Points on a hilly landscape, in no order, each with its height.
A ball rolls from a point to whichever of its 2 nearest points has the largest drop for the distance, and stops where none of them is lower. Distance is the straight distance between rows; heights are no part of it.
z_492 (h 45.4): [ -3 -12  -6 -11   9  -9   8 -12  16  -8   2  22 -11  -4 -14 -14 -17  -2
 -13 -11]
z_539 (h 74.4): [ 10   0  11  -7 -19 -14 -28 -20   0   3 -10   4   8 -14   8 -15   8  -9
  -6  11]
z_925 (h 34.1): [  5  17  -1  10   4  18  -6  48 -22  -3  22  -4   7  26  15  18  -5   7
   1   6]
z_979 (h 45.2): [ -2 -14  -2  19  -2  17  27 -11  15  17  -3   3   4   1  -4  12  -9  21
   7   3]
z_122 (h 29.5): [-11  13  -7   6  14  24  -8  12 -14  27  -2   0  -4  15  -6  24  20  -3
  11  17]
z_105 (h 27.1): [ 12   5 -13 -14   6  -4 -25  50 -25 -15  -1 -20  -1  11  11  19  -4   7
   8   0]
z_962 (h 33.9): [  1  -8   1   9  -5  18 -28   7  14   0  -2 -20  11   4 -21 -10  18  20
  14  11]
z_309 (h 69.9): [  2 -15   2  11   7   9 -11 -21   0  27  -5  11   0 -11   2 -18   7 -20
  -7  16]
z_869 (h 79.1): [ -6 -33   9  28  10  13  15   9 -13  -5  -4  23  -4   7  -4  32 -17  20
 -15  -3]
z_655 (h 61.8): [ -1  17  17   1 -20 -18  -3 -25  18 -26 -24 -18  -4 -26  13 -19  15   1
 -13   0]
z_371 (h 52.7): [ -3  -7   1  12 -10 -12 -33 -14 -10  -3 -18 -25  13 -18   4 -16  14   7
  13  14]
z_757 (h 26.4): [ -7  26 -10   4  -1  10   7  22  -4   3  16 -16   4   7  12  13   2 -11
  21   9]
z_631 (h 66.4): [ -7   3  -6  17   1  15  -7  -4 -10  32  -2 -16  -1  -5 -10   6  19  14
  29  21]
z_413 (h 35.7): [ -7  20  -3  -4 -16   5  14  24 -26   2   6 -21  10 -13  31  33  -8   1
  21   1]
z_234 (h 42.2): [  6   4 -10  -9  -2   7 -13  24 -14   0  -7   2  -6  26  -2  12  14  15
  -2  -9]
z_861 (h 78.6): [ -7   4   4   8  12  18  16  29 -19 -14  17   7   0  11   8  29 -10  -6
 -11   0]
z_312 (h 67.0): [  3  29   5 -10 -16 -15 -12 -13   5  12 -13  -5 -11  -1  13  -8  17   0
   9  -3]
z_489 (h 63.6): [-15  10  -7  11  -3  13 -13  -1   0  13   9 -26  11  -5 -15  -3   8  -2
  28  27]
z_578 (h 54.1): [ -8  12  13  -8 -15 -15  -3 -16  10 -46  -4 -30   6 -25   4 -19  14  -3
  -6  12]
z_859 (h 28.1): [  0  -1  -5  -5  30   6  11  25  19 -20  24  12  -7  12 -13 -15 -20 -19
 -12  -2]
z_421 (h 65.1): [-12   7  -4   2  -8 -24  12  -9  -6   3  -6   5  -3  -8  12  14  -2 -15
   8 -11]
z_528 (h 77.4): [ -6 -15  -1   0  14  16  27  22 -11 -24  13   2   6  -8   0  21 -29 -10
 -12  -2]
z_790 (h 48.3): [ 10  -5  -1  10  -1  10  35  -9  16  15  -6  12  -6  22  -6  20  -6  30
  -1 -13]
z_993 (h 72.1): [-20  11   4  19   2  -5  10 -25  -1  13   7  -8   1 -19   9   2  14 -21
   6  19]
z_96 (h 77.7): [ 14 -47   7  29   7  -4  23   0 -18   2 -14  25  -4  -1   2  15 -20  28
  -7  -9]
z_908 (h 52.2): [  6  -6 -14  -7   1 -12  23   2  -2  -6   3  22 -12  20   7  17  -4  16
  -4 -31]
z_834 (h 41.7): [ -2   2   1   0  11   2  25  11  17 -15  31 -48  17 -13  -5  -5 -13  -9
  -5  18]
z_717 (h 40.8): [ -1   5   1   7   3  23 -17  28 -18  -8   5 -20   5   6  -8  14   6  15
  19   8]
z_340 (h 32.8): [  9   7   0   4  11  13 -17  56 -19 -10   1 -22   3  15  -1  14   1   9
   2  15]
z_161 (h 65.9): [ -2   5  -2  -1  -8 -25   1 -26  -3  14 -11   8  -8   2  16  -4  14   1
   4 -10]
z_870 (h 71.5): [ -9   4  -1  13  -1  -1  -5 -29 -19  15  -8   7   5 -22   6 -12  16 -25
  -7  24]
z_544 (h 73.0): [ 18  -2  23 -20 -17  -9 -25  -8   3  11 -14  13   6   0  -3  -8  -2 -16
 -13  -9]
z_658 (h 46.9): [ 10 -13  -6 -19   4  -7  -5 -12   8   6  -8  32   2  11  -4  -9 -11 -12
 -23 -22]
z_514 (h 67.2): [ 12   8   6 -12  -5 -16   2 -24  20  15 -12  22 -12  -4  11 -14  -5 -14
 -13 -13]
z_97 (h 65.5): [  6  14  17  10 -19 -24  -2 -35  14   1 -18  -7  -1  -9  14 -23   9   5
   0  -1]
z_744 (h 33.4): [-14  -4   1  -7  11   5   5  -8  11 -25  25 -44  19 -19 -14 -11  -1  -9
  -2  15]
z_546 (h 52.6): [ -8  -3  -7   1   0  14 -10  16  19 -26  12 -23  17  -4 -14  -5 -15  12
  13  -6]
z_876 (h 54.8): [ -7 -25  -3  11  -3 -10  15  -3 -13  -6  -6  12   2 -12   9  21 -18   9
  -1 -13]
z_170 (h 67.4): [ 14  -5  17  17   0 -14   4 -43  27  10 -19   0  -2 -11  17 -33   3  -2
  -1  11]
z_206 (h 56.8): [  8  10  -2   3   3  12 -11  21  16 -22  23 -43  11   2  -4 -13  -4   8
  20   3]
z_857 (h 71.8): [ 13   3  18 -27 -14  12 -39  -7  22  12  -6   2   6  12 -15 -20  -2 -13
  -9  -7]
z_177 (h 71.6): [ 16   5   3 -17 -11   8 -35  -6   9  30 -14  -7   0   9 -13 -16  16   8
   4  10]
z_99 (h 53.3): [  3 -27  -2   8   3  -9  20  11  -9 -12  -3  28 -16   1   3  18 -16  14
 -15 -25]
z_903 (h 44.1): [ -7  12   8  -8  -5 -13  -1  -7  17 -37  19 -40  11 -18  -5 -15  -5  -1
   5   4]
z_68 (h 64.1): [-14  -6  -2   3  -1 -25  32 -10  -5  -8   0  -7 -10 -26   8  11 -12  -9
   5  -2]
z_809 (h 39.5): [ -3 -10   0  11  13  25   7 -10  18  18  10  13   0  33 -30   5  14  13
  -5  -8]
z_393 (h 63.5): [-17  -7   9  -3  -5 -14  -5 -32   5 -21 -11  -8   9 -33  -5 -23   5 -15
 -20  12]
z_851 (h 76.4): [ -3  -3 -14  -9  13  -1  17  14   2 -29  15   2   1  -5  -2  10 -15  -3
  -2 -10]
z_244 (h 31.3): [ -6  -8   2   3  26  28   7  15  17 -13  12  25  -7  16 -23  -5 -11  -9
  -9 -11]
z_320 (h 35.1): [ -2  -9 -10   1  21  28   0  -5  16   3   5  35  -3  20 -24  -2   9   0
 -18  -7]
z_668 (h 67.7): [  2  -2   2 -12  -1 -32  21 -22   6   4 -11  25 -21 -16  11 -10  -8 -11
 -11 -17]
z_766 (h 32.9): [ -6  -7   3  -1   0   6 -23  41 -38 -16  -7  -7  -6  12   7  31   7  13
   6  -1]
z_470 (h 27.6): [  8  21  -5   7  20  18  -8  45 -11  11  23   8  -8  39   5  16   3  -8
 -14   4]
z_549 (h 46.5): [  3  -2  -4  14   2  24 -21  20   4   8   3 -25   8  16 -23  13  13  31
  23  14]
z_50 (h 51.3): [ 16   7 -10 -24  -9 -19  16  -8   9   8  -2  17  -4  24   3   2   7  14
   7 -29]
z_638 (h 38.7): [  0  14  -1   2 -23   6  18  19  -7  -1   3 -10  12   0  20  24 -18  19
  20  -7]
z_978 (h 20.5): [ -6  19  -6   1  13  26  -1  24 -16  12  15  10 -12  23   2   9   9  -7
   3   5]
z_621 (h 75.4): [ -5   5  -3   1   6   7   7   9   8  -3  10  11  -7   7  -5   7  -4   2
   4 -12]
z_873 (h 60.4): [ -4  12  -5   9  11  21 -13  19   9  -1  14 -42  11  -4  -6 -15   1  -3
  23  29]
z_142 (h 31.0): [  8  23 -12  -3  -5   7  13  19   8  15  17 -10  -7  13  11  11  -1   6
  17  -8]
z_200 (h 57.0): [ -4 -27  -7  18  -7 -27  20  -8 -33  -3 -12   7  13 -23  12  22  -3  -4
   1   1]
z_841 (h 44.9): [ 12  19 -12 -28   7   7 -15  19 -10   8   6  13  -4  30   0   6   5  -6
  -1  -7]
z_587 (h 69.2): [ -3  47  20 -23 -18   0 -23  -7  17  -3  -3 -11  -9 -11  13 -17   2 -26
  -6   4]
z_326 (h 68.5): [  6 -17  -3  -4   2 -20  22 -11  13  -3   1  22 -33 -19 -15 -20 -31  26
   3 -20]
z_410 (h 47.3): [ 10   1   0 -19   1   9  -3   2  -2  17  -3  39  -3  28 -10  -9   6 -13
 -16 -18]
z_542 (h 68.1): [  7 -20  -3  -4   6 -29  24 -14   6   6  -3  16 -26 -23   9  -5 -24   8
  -1 -21]
z_541 (h 77.0): [ 18 -42  -4  21  16 -10  17  -5 -11   3 -21  34 -18  -7  -2 -10 -14  15
  -7  -8]
z_667 (h 74.5): [  1   3  -3 -10   0   7 -18   0  15  -1   2  14  -4  12 -10 -16   6  -4
  -3 -11]
z_286 (h 40.6): [  1 -10  -4  19   4  17   6  -8  10  30  -6  11   5  13 -13  -1  23   7
  10   0]
z_813 (h 69.0): [-24  -1  12   7  -4 -11  11 -30   2  -3   8 -12   5 -32   0 -12  12 -19
 -11  22]
z_783 (h 75.7): [ 13 -20   4   3  -6 -17 -17 -20  -8   7 -24  12   6 -11  13 -14  -4 -13
 -15   5]
z_795 (h 59.9): [-12 -20  -3  10  -3 -28   9 -15 -33 -22 -11  -7  10 -30  17   1   3 -10
 -12   8]
z_774 (h 36.5): [ -3  -1  -4   3   3  19  -8   5 -16  30  -5  15  -9  19 -15   4  22  10
  -1   3]
z_44 (h 80.1): [-11  -9   6  17   9  15  11   8 -19  -1  -1  23  -1  16  -2  36  -6   0
 -10   2]
z_704 (h 31.5): [ -4   6  -2 -18  16  -6   3  17  19 -35  22   2   0  -9  -8 -22 -21 -20
 -16  -6]
z_228 (h 62.5): [-11 -11  -2  -8  -9 -31  21  -7 -21 -25  -1 -11   9 -27  15  20  -7  -8
  -8  -7]
z_863 (h 73.2): [ 13  -9   0 -18  -7  12 -24  -4   6  14 -10   5  10  25 -17 -12  11  13
  -2  -9]
z_700 (h 46.3): [ -3 -19  -1  21  -3   7 -24 -18   6   6  -6 -21  16 -13 -12 -14  16   8
  13  16]
z_48 (h 70.3): [  9  27  31 -26 -20   3 -31 -11  16  12  -8  -9   2   2   1 -15  -1 -20
  -5   8]
z_174 (h 46.4): [  0   8 -14 -19   2  -1  -1  11 -12  11  -2  29  -9  27   7  13  13 -15
 -17 -13]
z_612 (h 31.8): [  0   9  -5   4  -8   2  14  18 -18  -8  14 -19  11 -14  15  17  -5 -15
  10  10]
z_191 (h 57.5): [-12 -11   0   6 -10 -17 -15 -16  -8 -17 -12 -12  15 -23  -2  -6   8  -7
  -1   5]
z_591 (h 38.3): [  0   1  -2  -4   8   9 -16  31 -34  13  -7  -3  -7  15  -3  26   7  19
  -5   3]
z_289 (h 41.8): [ -6   9  -4  11 -10  15  29  -3  11   6   8  -5   7  -4   9  17 -15  21
  16 -11]
z_337 (h 43.3): [-12   6   6  -8  11  -6  13 -23  23  -6  -2   3 -10 -15 -14 -21 -13  -6
  -6  -2]
z_998 (h 69.1): [  7   2  -6   2  -1   4 -22  -8  -2  21  -7  -3   1   0  -1  -2  22  12
  13  11]
z_896 (h 68.8): [ 18 -12   9  12   0  -2  -7 -31   9  24 -14   6   5   7  10 -30  11  -9
   1  12]
z_713 (h 66.7): [ -2  12   5 -12  -9 -23  -2 -21  -6  18  -9  21  -7  -9  10 -14   8 -21
  -9   2]
z_575 (h 50.2): [ 12   4 -10  -7 -13  -6  33  -5  17  18   1   9  -1  35  -5  13   6  20
  17 -19]
z_328 (h 37.2): [ -2  17   4 -21   8  -6  10  -7  26 -36  13 -12  -6  -9 -11 -28 -11 -15
 -16   9]
z_484 (h 68.2): [  7  37   5 -25 -12 -15 -19  -1   7  -8   2 -14 -12   3  15 -15   4 -11
   8   8]
z_126 (h 47.9): [-10  -8  -4   5  -3   6 -11   9  -3 -10   9 -12  16  -6  -5   7  -2  11
  11   2]
z_650 (h 76.5): [  7 -31  -8   8   4 -14   4 -13 -11  -1 -18  24  -2 -13   7  -9 -14  -6
 -11  -5]

For each start below, name the point where the ball stops.
z_861 | z_105
z_993 | z_962
z_870 | z_744
z_998 | z_105
z_68 | z_757
z_50 | z_757
z_410 | z_105
